Points on a hilly landscape, in no order, each with its height.
From any point a climber steps to the highest of the 3 points nearest to it. It stops when none of these is higher. Distance is the straight distance between rows; heights are no part of it.
Q_947 (h 474): -28; -10; -7; 4; 17; -17; 5; 31; -13
Q_623 (h 270): -12; -10; -24; -4; -38; -5; 37; 64; 4
Q_203 (h 496): -36; -11; 16; 4; 63; -17; 12; -59; -8
Q_988 (h 107): 53; -49; 0; 6; -27; 61; 40; 17; 38
Q_673 (h 376): 1; 4; -17; -17; -21; 10; 2; 41; 27
Q_390 (h 230): -3; 10; -10; -12; -13; 1; -16; 19; 12
Q_674 (h 480): 0; -11; 10; 29; -14; -7; 32; 48; -45
Q_625 (h 442): -17; -12; 6; 16; 2; -15; 22; 44; -31
Q_689 (h 375): 44; 10; 25; 24; -38; 19; 21; 0; -25
Q_409 (h 409): 3; 23; 0; 11; -14; 1; -30; -70; -1
Q_825 (h 441): 33; 4; 15; 23; -37; 19; 25; 32; -32
Q_840 (h 526): -25; -13; 16; 19; 53; -18; 0; -33; -23
Q_62 (h 175): -13; 16; -16; -31; 2; -6; -24; 17; 18
Q_330 (h 187): 31; 4; 11; 12; -36; 24; 15; 11; 2
Q_906 (h 456): -4; 22; -15; -19; -8; 5; -37; -61; 15
Q_234 (h 283): 44; -3; 16; 11; -41; 38; 21; 10; -2
Q_510 (h 575): -16; 11; -8; -8; 22; -20; -30; -35; -2
Q_460 (h 471): -28; -4; 6; 13; 41; -26; 4; 15; -20
Q_996 (h 509): -18; 21; -8; -6; 16; -16; -40; -67; -1
Q_929 (h 524): -28; -9; 12; 6; 54; -20; 12; -6; -19
Q_873 (h 581): -30; 2; -8; -25; 49; -26; -29; -30; 1
Q_320 (h 209): 50; -13; 12; 8; -35; 45; 20; 6; 15
Q_323 (h 331): 61; -5; 26; 16; -43; 40; 22; 10; -14
Q_466 (h 361): 1; 3; -6; 8; -27; -2; 15; 43; 3
Q_60 (h 99): 18; 14; -1; -11; -21; 11; -17; 0; 24
Q_954 (h 328): 4; 6; 9; 10; -17; 2; 6; 26; -15
Q_325 (h 327): 27; 12; 22; 23; -29; 14; -5; -28; -17
Q_750 (h 576): 7; -4; 4; 19; -25; 1; 21; 39; -27
Q_980 (h 574): -21; 2; -13; 1; -9; -18; 6; 43; -3
Q_64 (h 381): -13; 8; 2; 2; 19; -17; -17; -8; -15
Q_223 (h 273): 32; 17; 11; 10; -27; 16; -14; -27; 3
Q_276 (h 440): -6; 13; -3; 3; 6; -12; -31; -20; -1
Q_879 (h 586): -39; -9; -1; -21; 66; -30; -10; -18; -1
Q_548 (h 142): 47; -28; 14; 10; -40; 51; 40; 29; 17
Q_746 (h 556): 8; 1; 17; 22; -5; -8; -7; -2; -24
Q_711 (h 24): 32; -2; -2; -15; -24; 30; -5; -4; 48
Q_312 (h 140): 42; -5; 10; 4; -32; 40; 7; -6; 26
Q_304 (h 253): 15; -11; -4; 6; -43; 19; 38; 53; 3
Q_811 (h 424): -22; 3; -9; -3; 22; -26; -14; 6; -3
Q_795 (h 434): -17; 23; -18; -30; 10; -12; -48; -43; 20
Q_833 (h 584): -13; -1; 10; 25; 29; -13; 3; -5; -30
Q_728 (h 25): 13; 25; -15; -30; -7; 1; -34; -21; 28
Q_52 (h 490): -42; -12; 11; -9; 81; -23; 7; -48; -4
Q_515 (h 631): -35; -4; -16; -46; 55; -38; -29; -15; 14
Q_523 (h 555): -31; -5; 8; 7; 57; -30; 1; -22; -17
Q_632 (h 165): -25; 1; -21; -32; 18; -28; -19; 22; 16
Q_229 (h 59): 27; -14; 3; -4; -36; 44; 27; 29; 35
Q_115 (h 484): -19; -6; -30; -20; -15; -6; 4; 44; 19
Q_477 (h 506): -13; 8; 7; 15; 24; -22; -23; -49; -19
Q_364 (h 222): 17; -25; -34; -8; -50; 26; 49; 59; 30
Q_890 (h 494): -21; 14; -15; -26; 20; -25; -29; -14; 11
Q_29 (h 486): -34; -4; 5; 10; 47; -15; -9; -71; -17

Call two points neighbours if one is among the 3 nearest of the other. Go from one point of each pair to the other, from neighbour to neighbour, staying as high as possible. Name the lowest point that can't be avoided.
Q_750 / Q_515: Q_625
Q_980 / Q_833: Q_460
Q_833 / Q_510: Q_929

For each start below, name the point where the climber stops.
Q_632: Q_515
Q_364: Q_980
Q_52: Q_515
Q_62: Q_515
Q_60: Q_980
Q_409: Q_510
Q_906: Q_510
Q_223: Q_833
Q_523: Q_515
Q_229: Q_750
